A landscape with many valleys, sampled at points; each row gives a point and its height.
A ball rolls from a point to whichever of its 3 nearest points has the largest drop for the distance, and stops where none of them is lower. Distance is the straight distance between rows; heights are no part of it.
q_482: [150 105 123 132 176 125 121 109 121 109 131 145 154]  h=5.21
q_257: [101 192 101  84  60 126 125 185 173 174 129 120 173]  h=6.04
q_543: [138 118 120 105 140 159 103 109 151 111 143 145 219]  h=4.36
q_344: [111 190  91 102  70 138 144 198 154 170 116  90 123]  h=1.09
q_67: [144  99 122 144 202  91 141 124 110  87 127 141 117]  h=3.44
q_651: [108 171 113  96  52 143 119 168 148 170 124 108 133]  h=7.95
q_997: [126  99 133 156 208  71 192 150  99  74 113 108  77]  h=4.84
q_430: [120 151 127 105  70 150 114 145 150 166 130 120 145]  h=7.76
q_355: [120  91 127 157 202  67 173 143  99  78 120 126  68]  h=4.31
q_822: [110 130 142  96  58 152  89 111 157 156 140 143 165]  h=3.03
q_636: [149 118 104 119 169 157 123 125 137 109 136 126 206]  h=6.45
q_206: [109 116 157 152 129  85 120  86  93 116 127 167  39]  h=1.19
q_161: [138 131  99 114 147 168 134 151 155 135 132 112 203]  h=1.58
q_134: [153 107 111 120 202 111 116  99 115  87 138 160 164]  h=5.20
q_656: [103 156 124  83  59 145 102 143 167 162 135 129 180]  h=4.98
q_796: [134 118 136 113 127 152  96 100 140 127 142 151 185]  h=2.70
q_487: [142 120 127 160 146 131 173 153 113 121 110  85  97]  h=4.65
q_462: [160 117  97 135 198 152 149 148 129 107 128 106 187]  h=0.65
q_593: [123 119 156 148 118 108 113  82 105 129 134 159  72]  h=1.75
q_483: [153 119 109 131 161 156 135 144 138 124 132 114 176]  h=5.18
q_889: [135 131 103 117 122 163 123 156 152 148 135 111 190]  h=5.17
q_853: [130 111 152 137 135 115  98  77 122 121 142 171 120]  h=2.16
q_731: [122 155 141 117  58 152 106 129 127 159 125 112  96]  h=7.37
q_111: [120 130 153 158 109 122 148 112  94 130 110 115  47]  h=2.76
q_216: [124 142 114 107 106 157 117 153 159 153 131 122 181]  h=0.55
q_565: [127 107 151 109 139 120  77  61 135 105 145 185 175]  h=3.55
q_400: [123 148 136 132  80 152 130 138 121 151 115 101  83]  h=7.61
q_785: [121 117 157 114  94 144  84  82 143 136 145 164 163]  h=1.84
q_877: [133 135 135 153 110 143 164 148 113 139 108  81  81]  h=4.83
q_869: [114 152 161 143  71 136 118  92  98 138 111 120  33]  h=2.22
q_544: [152 114 110 112 189 133 111  99 124  85 140 154 203]  h=4.43
q_925: [140 118 142 147 131 131 123 109 119 131 131 136 116]  h=1.20
q_996: [129 157 110 126  88 151 143 174 137 162 119  91 113]  h=5.45
q_334: [128  97 122 133 197  78 122 107 113  88 138 167 105]  h=2.91
q_664: [128  97 121 111 196  81  91  83 115  87 146 187 138]  h=3.20
q_124: [107 105 143 150 157  69 134 104  97 106 123 154  42]  h=1.92
q_673: [112 138 110  88  96 160 113 147 179 141 137 133 218]  h=6.15
q_71: [112 144 152 104  48 147  86 106 141 159 136 137 124]  h=2.90
q_89: [118 129 136  97  86 156 101 122 163 145 143 138 196]  h=4.34
q_775: [123 130 159 130  79 140  99  96 123 148 133 138 112]  h=2.33
q_549: [138 125 135 155 127 137 153 136 113 135 116 104  94]  h=3.53
q_286: [120 163 138 134  72 148 146 146 116 150 106  80  58]  h=8.23
q_553: [137 127 132 124 112 153 111 126 135 142 132 126 156]  h=4.53
q_279: [149 109 126 167 187 115 197 160 109  99 110  84 106]  h=4.60
q_618: [137 109 135 161 180  99 162 134 105 105 123 121  89]  h=4.82
q_73: [108 128 167  98  51 145  75  80 149 146 149 156 154]  h=2.27
q_903: [139 120 115 122 134 161 123 134 145 132 135 123 189]  h=5.61
q_59: [132 115 149 150 139 105 125  98 106 123 130 150  80]  h=2.11
q_578: [150 106 119 157 199 108 170 143 111  94 120 113 120]  h=4.15
q_275: [131 103 138 146 165  89 120 100 107 110 130 160  83]  h=2.49
q_830: [117 156 130 115  66 151 123 146 135 165 123 108 109]  h=6.86
q_538: [108 186  91  97  80 133 137 196 161 175 122 104 154]  h=3.99
q_395: [124 163 102 123  88 149 159 193 135 166 108  70 100]  h=4.16
q_640: [138 110 138 171 175 106 188 145 102 100 108 100  86]  h=4.99
q_214: [106 168 109  95  69 144 115 166 166 166 130 119 167]  h=6.66
q_46: [139 104 130 105 170 116  82  64 123  90 145 187 187]  h=3.42
q_358: [ 87 200  92  72  66 113 125 185 185 172 134 137 200]  h=7.30
q_379: [ 91  82 129 134 183  45 139 126 105  82 134 157  29]  h=3.06
q_629: [124  95 129 147 194  68 142 122 105  84 128 150  73]  h=3.46
q_900: [159 113 109 148 178 144 154 148 125 112 124 104 158]  h=3.05
q_753: [115 138 157 150  88 128 126  94  96 134 118 126  46]  h=1.50
q_457: [150 118 124 154 174 131 160 137 119 115 122 110 126]  h=4.35
q_249: [155 111 116 140 191 131 138 128 122 107 134 129 157]  h=4.47
q_685: [128 130 155 142  92 132 108  93 110 142 125 139  86]  h=1.74
q_951: [144 132 104 137 141 157 149 166 138 143 125  96 163]  h=6.91
q_735: [130 111 150 166 145 105 153 115  98 117 115 122  63]  h=4.18

Two balls start at each pair of points below. Name the first point that both come to, or write -.
q_731, q_822 -> q_73
q_775, q_656 -> -
q_358, q_430 -> -
q_483, q_482 -> q_900
q_286, q_487 -> q_549

For each start below, name the point where the ball stops.
q_996 -> q_344
q_249 -> q_462
q_457 -> q_462
q_379 -> q_206

Call two points neighbours if one is among the 3 nearest of the other. Go from one point of each pair to the other, from neighbour to neighbour, staying as low as possible. Name the highest point that can't be avoided.
q_161, q_216 -> q_889
q_206, q_753 -> q_593
q_462, q_344 -> q_214
q_462, q_925 -> q_457
q_925, q_785 -> q_71
